Each row is a point on a tangle of strands that fork, close into loops and nearly touch. The rows are in no order.
In the rows, 128 means zero.
Two points are linked if the straight distance between their rows is under 86.8. Some points are linked to none.
piz: [129  83 116 138 147 112 131  91 123 127 147 130  19 145 101 171  64 136
 187  91 159 133]
san: [158 127 156 126 112 137 139 148 154 160 141 140  54 157  83 126  38 131
 115 111  99 107]
lan: [ 94 173 141  88  98 138 134 142 134 115  98 121 217 139 135 108 205 139
 116 192 100  91]
tak: [124 151 134 128  90 155 111 169 151 136 123 108 129 121 136 121 169 137
 149 102 153 127]
bos: [121 133 135 136 155 122 112 128 122 116 142 142 101 117  95 123 153 145
 120 161  55 108]
zipo: [127 124 159 126 105 125 120 128 150 137 155 140  58 162  89 159  24 132
 133  88 124 132]
musem: [117 125 115 136 162 111 106 118 111  88 142 141 128 109 124 129 173 159
 125 135  95 113]
Kevuk: [147 130 169 132 135 135 143 127 148 149 117 153  90 152  76 121  49 129
  91 126  71 107]
Nug: [127 130 143 129 165 144 114 122 134 112 113 158  53 128 101 110  52 150
 154  77  99 115]
Zuf: [ 97 107  91 133 164 133  78 162 118  82 154 138  93  84 137 132 191 185
 174 140 129  96]
nik: [108 102 108 154 126 132 112  88 112 105  97 114 172 126 132 120 164 117
 136  64 204 160]
supiz: [162 142  87 126 195 131 147 163  94 125 111 129 108 108 171  97 178 125
 136 135 104 116]
nos: [128 130 154 153 127 152 153 145 142 154  96 122  42 165  62 112 108 102
 146  79 123 134]
susiv: [105  79 106 144 121 114 119  82 117 123 127 119 115 145 114 174 133 117
 135  73 197 162]
kamad: [119 138  94 128 177 119 114 146  95  77 128 131 145 108 144 114 215 146
 132 151 105 104]
sar: [ 93  77 111 159 172 103 102  84 100  82 146 154  99 125 103 164 129 154
 138 125 124 127]
bal: [126  96 100 183 200 109 128 109  81 112 115 144  59 115 104 116 156 130
 166 138 102 134]
zikir: [ 71 162 121  71 125 156 120 200 152 147 122 159 190 125 136 147 176 169
 134 213  88  71]
Vopag: [129 166 144  89 103 135  80 108 146 113 135 133 207  82 189 105 100 162
 107 153 111 123]
bup: [115  91  95 142 175  96  98  86  89  67 134 139 172 108 138 141 158 164
 116 115 138 119]
biluz: [ 93 151 159 139  47 152 117 125 155 128 127  87 174 148  97 102 175 102
 135 106 187 165]
Kenim: [ 87 169 150  94 112 155 115 170 149 128 108 137 177 127 126 123 182 159
 125 179  92  86]
Melu: [151 132 155 127 105 114 128  98 146 147 138 128 158 141 144 148  50 116
  90 119 120 153]
fise: [148 154 128  86 128 167 120 196 160 168 120 144 148 102 176 117  98 154
 115 160 111  86]
zuk: [116 118 109 130 102  81 136  78 104  75 148 110 226 130 146 127 137 102
 112 122 192 165]
tuta: [106  84 115 146 132 102 164  96 109 127 145 114 117 159  88 160 162  71
 126 111 163 171]
Zada: [157 142 169 124  69 139 130  88 151 180 127 121 162 136 145 111  29 119
  93 139 140 163]
lek: [145 104 110 148 163 109 139 114 102 123 147 139  70 122 116 149  99 119
 130 125  97 138]
ved: [112 153 131  75  97 153 136 202 168 167 138 147 186 133 152 133 157 163
 114 221 110  65]
nogor: [150 168 149 119 148 168 129 148 147 159  63 129 143 112 160  86 103 128
 114 113 112 118]
sasod: [133  88 117 150 172 128 147  84  98 135  95 130  67 141 114 147 103 106
 151  64 162 159]
Gosa: [123 132 135 148 105 136 133 150 139 127 131 113 109 138  93 131 177 120
 139 100 141 131]
zivi: [118 160 131 125 181 161 138 185 134 147  94 147  83 124 117 108 157 140
 143 160  84 101]
suga: [ 79 169 172 107 116 182  88 169 190 135  94 149 140 118 112 122 115 170
 136 142 105  94]
peze: [134  98  79 139 119  99 116 135 101  98 173 111 110 121 131 146 168 148
 149 120 164 124]
zetog: [100 157 134  99 140 156 110 204 159 143 127 155 112 115 117 132 143 165
 134 177  91  78]
Vubu: [146 155 140  91  83 148  98 176 168 151 155 129 148 111 166 132 107 157
 106 152 118  91]
mur: [112 135 102 122  70  74 138 110 112  70 148  95 230 135 131 100 169  95
 125 137 199 155]
rup: [134 156 139 132  87 176 151 154 141 176  74  85 159 129 139  76 160  85
 142 106 173 156]
vatem: [ 88  91 142 152 153 113  84  85 129  83 142 161  89 123  92 171  92 167
 138  91 128 133]
Lafof: [132 152 185 123  91 152 133  96 159 163  83 145 177 144 108  78  87 146
  80 173  84 105]
pobe: [144 148 162 143  82 153 132 137 155 160 105 120 130 138 113 103 109 113
 120 106 134 142]
Zezu: [155 132 104 116 115 118 114 105 116 120 132 109 166 105 185 124 118 120
 129  86 186 150]
Mevo: [106 104 150 126 128  90 147  57 133  98 145 134 175 167 111 184 123  95
  85 162 110 159]
pubi: [126 142 153 136 138 148 107 121 144 124  97 134  77 122 125 117  82 148
 149  52 135 130]
kofev: [164 110 101 121 110  76 153 134 110 111 205 115 135 139 135 168 136 109
 103 167 112 128]
kapin: [ 97  74 113 164 132 114 136  94 113 119 132 118  91 153  71 152 167 114
 147  93 171 156]
zevu: [159 147 113 119 116 156 139 202 141 161 143 115  94 122 145 134 146 135
 138 144 124  94]
fivar: [121 159 144 118  98 159  85 154 164 130 124 128 139 103 162 127 123 164
 149  94 154 116]
Goguk: [124 139 106 128 144 119 128 142 109  85 118 117 165 117 142 115 207 131
 133 117 143 127]
Los: [155 107 130 130 146 103 148  99 130 139 148 139  82 142 125 173  52 112
 114 115 107 137]
pumuz: [140 162 163 122  95 166 125 129 154 157  93 115 171 123 148  89 106 133
 109 137 125 126]
fovo: [131 145 150 133  49 151 151 154 149 176 130  82 169 158  95  83 162  75
 119 130 169 152]
libab: [154 150 100 110 128  87 160 134  99  95 120 116 193 134 148  98 202  98
 100 172  95 111]
goz: [104  95 132 180 162 116 134  98 100 107 130 127  62 148  70 149 149 125
 148 111 121 146]
Rig: [103 164 152  70  94 144  94 120 149 120 125 133 224 102 166 104 132 162
 117 189 100  94]
tun: [106 130 141 151 136 129 132  81 112 107  92 111 181 129 123 100 172 113
 121  87 156 163]
Zot: [114 107 171 123 116 101 140  75 150 127 161 138 149 167 113 187  77 105
  71 158  97 152]
Zulid: [121 152 115  79 160 172 138 226 163 194 103 170 130 111 162 127 106 161
 138 176 110  82]
fet: [105  96 123 127 114  84 121  57 114  81 155 129 210 143 158 165 111 116
 101 137 189 174]
Rar: [ 86 160 154 111 101 182 101 207 184 147 113 141 118 127 119 138 133 176
 150 139 140  87]
dige: [119 103 117 146 136 116 113  94 113 104 122 125 138 120 130 144 129 137
 132  71 163 151]
Ful: [117 154 154 126  95 167 114 181 165 146 120 120  91 134 111 126 134 147
 149 105 142 108]
fomib: [131 142 140  89  73 160 123 210 186 172 159 137 146 131 142 132 122 168
 111 189 117  69]
sop: [ 95 132 164 128 136 131  85 132 164  95 152 161  75 124  73 128  85 164
 134 120  78 107]
Dal: [116 135 130 128  52 116 161 132 125 162 155  88 189 158 104  88 161  46
 129 125 191 178]
sudiv: [ 95 119 151 127 101  87 128  57 128  97 149 127 203 149 133 161 112 115
  97 149 139 172]
Fud: [126  66  67 144 152  93 146  88  76 100 125 122 167 138 141 151 151  98
 122  97 207 153]
guda: [134 169 124  97  94 119 148 142 117 103 116 106 219 140 152  90 192 115
 112 182 114 104]
kime: [127  89 138 137 152 107 158  85 124 125 144 139  89 161 117 194  87  88
 117 125 131 166]
Derem: [153 141  96 137 146 120 156 145  98 121 106 107 144 130 136  98 204  97
 125 127 126 130]
batob: [112 157 137 125 103 157  96 108 131 113  94 103 190  91 178  91 144 143
 142  95 190 162]
kov: [ 84 149 165 109 135 163  85 167 174 115 118 159  96 122  85 118 115 169
 136 132  83  96]
Gud: [172 136 114 118 111 125 131 122 131 158 127 110 129 119 172 125  88 103
 126  81 160 152]
Sifop: [170 123 123 115 132 100 128  91 122 146 145 134 151 116 185 152  39 116
  90 115 116 149]
fek: [154 145 119 118 123 169 167 225 151 191 120 135  83 140 129 121 144 140
 134 179 115  71]
Gava: [102 151 103 129 195 155 115 189 122 127 124 153  73 103 128 118 173 152
 171 183  82 100]
dabu: [162 138 110 110 118 124  98 140 125 129 145 124 151  84 207 130 115 147
 135  95 158 119]
ter: [158 105  99 150 195 117 131 116  87 128 135 145  37 110 132 119  85 129
 167 123  90 124]
rul: [129  79  67 146 168  92 116  99  80  87 124 132 157 119 148 145 156 146
 120 103 181 134]
mufe: [145 130 142 126  97  94 148 104 124 134 148 117 179 156 114 141 133 104
  81 166  81 128]
lun: [108 163 184 106  84 161 110 130 174 152  98 132 174 131 114  93 126 160
  98 172  94  94]
bezi: [119 156 135 104 123 142  76 141 152 106 134 136 172  91 175 122 121 164
 125 121 128 118]
nuvu: [140  85 106 144 171 110 150  69 108 132 102 131 121 131 147 153 100  99
 129  71 178 166]
vakol: [139 139  89 133 204 148 122 164  95 119  98 135  81  96 172 106 169 145
 165 112 133 112]
Sot: [100 163 144 122  84 141 125  93 115  97 104  95 224 115 145  82 160 123
 125 137 168 169]
sozub: [126 111 139 152 154 131 156 112 118 136 111 137  44 145  85 138  93 110
 155  76 136 144]
Renim: [139 144 176 135 118 139 140 100 153 156  98 142 143 147  95 108  71 127
  83 138  77 125]
Zegud: [151 125 115 122 157 121 112 132 125 124 140 142  46 107 132 134  62 150
 164  84 120 113]
foga: [119  78  91 133 147  96 164  91  99 128 133 118 152 155 126 146 153  58
 121  99 193 174]
Fik: [160 135 161 125  46 142 147 102 148 181 132 107 182 133 135  95  75 124
  80 175 141 145]
Sim: [112 166 146 107  45 120 144  79 113 106 123  80 231 124 130  67 143 102
 117 172 175 180]
Giv: [108 153 134  94 167 189 129 217 163 169 102 161  93 121 122 121 105 159
 151 159  99  82]
puz: [168 106 127 120 144  97 151 103 116 148 160 144 122 136 156 179  61  99
  86 141  95 148]
Seg: [122 109  90 125 123 126  89 162 112  82 166 123 111  92 149 145 185 168
 165 115 166 100]
vabid: [185 104  82 131 151  89 160 114 100 156 152 122  94 111 179 155  94  97
 131  96 139 145]
Vatup: [133 112 164 136 137 111 164  80 144 152 114 139 138 161 111 160  68  87
  76 148  92 162]
dar: [156  82  77 143 130  86 149 121  96 113 176 120 105 129 140 161 145 109
 133 120 155 138]
dural: [143 122 118 137 153  98 145  99  99 109 135 130 155 128 137 133 151 114
  98 130  98 141]
nize: [144 144 155 150 131 156 151 163 146 161 100 125  70 153  77 102 130 116
 123 124  95 116]
kiz: [143 134 116 115 114  77 157 107  99 103 147 123 183 158 115 125 177 106
  86 181  73 115]
giko: [141 151 160 136 144 173 142 152 149 156  66 132 108 133 106  91 105 123
 117 112 104 116]
vifod: [140 134 153 151 123 147 151 119 132 160  94 119 100 149  93 120 110  92
 127  82 135 152]
non: [ 91 119  96 139 178 140  85 168 118  98 156 148  68  91 122 114 184 164
 190 184 103  96]
Lub: [162 109 101 132 140 108 150  94 109 146 122 123 130 122 160 139 109  95
 122  84 147 163]
kisa: [157 109  92 144 160  84 159 115  80 119 157 128 115 134 128 146 152 105
 113 156  94 138]
tof: [106  73 126 147 172 114 111  79 111  97 143 155  52 129 109 175  62 148
 158  99 136 136]
defep: [179  99  85 115 118  89 126 142 114 146 196 116  65 114 167 168 100 137
 152 103 152 117]
kom: [179  79  82 130 137  84 155 126 100 144 182 117  65 130 150 180 102  98
 141 118 146 138]
Pona: [153 117  87 143 196 127 120 131  90 125 110 140  53  95 150 106 131 142
 179  99 120 119]
tis: [120  85 100 184 185 101 153  88  77 111 130 129  80 141  90 147 166 108
 143 147 121 153]
Ronov: [177 129  86 111 104 110 121 158 119 133 177 116 111 103 188 144 127 133
 141  99 153 112]
lok: [ 98  91 113 172 194 110  96  93  97  84 142 156  72 106  90 131 138 156
 158 145  91 123]
tid: [139 117 116 136 153 130 102 111 122 124  99 137 102 105 152 123 101 143
 144  61 153 134]
bif: [168 114 102 130 124 102 145 140 106 142 171 117 110 122 140 145 132 115
 106 140  95 125]
pidab: [117 155 139 124 120 139 108 110 123  99  99 114 198 103 160  91 164 144
 133 119 143 134]
mut: [107 140 142 113  53 109 154  97 124 121 144  90 216 150 114  99 148  72
 114 147 180 184]
sopu: [123 141 144 132 114 111 130 100 115 114 119 116 191 143 121 119 151 114
 104 135 108 144]
baliz: [100 167 174  99  63 148  89 125 167 124 129 120 204 121 135 108 142 162
 116 167 111 104]
nifu: [ 91 139 151 121 144 141  89 154 150 109 147 150  91 116  74 123 148 164
 136 165  55  90]
loda: [121 103 157 135 138 126 162  77 149 147 111 138 110 168 109 167  67  69
  99 111 132 178]
zaved: [134 154 165 127  65 182 165 151 156 186  83  93 171 151 120  74 162  99
 119 148 157 138]
nune: [112 113 163 143 135 119 111 115 142 109 152 155  61 141  76 154  58 142
 135 111  97 129]
bege: [134 142 122 124 145 140 103 177 141 130 143 132  85 104 140 134 146 152
 151 123 113  99]
bafa: [118 165 154 134 105 162 139 134 135 135  80  94 179 131 128  89 177 108
 129 115 150 147]
sona: [135 149 124 133 144 163 162 198 132 164 116 128  87 143 109 112 180 130
 134 191  88  87]
miro: [144 140 127 144 142 136 150 163 120 135 109 118 101 132 112 112 182 116
 134 125 116 120]
kapi: [149  97 104 144 151 105 124 125 106 129 166 132  15 122 127 147  68 146
 197 109 131 111]

A fork is a point with three links, a tip a point with one. Leave the first point through the second and follow the links. Name the first fork or tip that comes.
nune, zipo: tak
bal, lok: dige
Giv, Zulid: kofev
dige, tid: kapin
mur, zuk: Los
batob, pidab: bafa
Vopag, Rig: kov
dural, sopu: zetog

A piece is two or more points that can be reached from each other along the links. Count, over all rows, the pieces, the separate loops (a circle has one, a figure eight two, a Y none), the forks (points with three links) and the tips (points with one).
pieces: 6
loops: 5
forks: 8
tips: 10
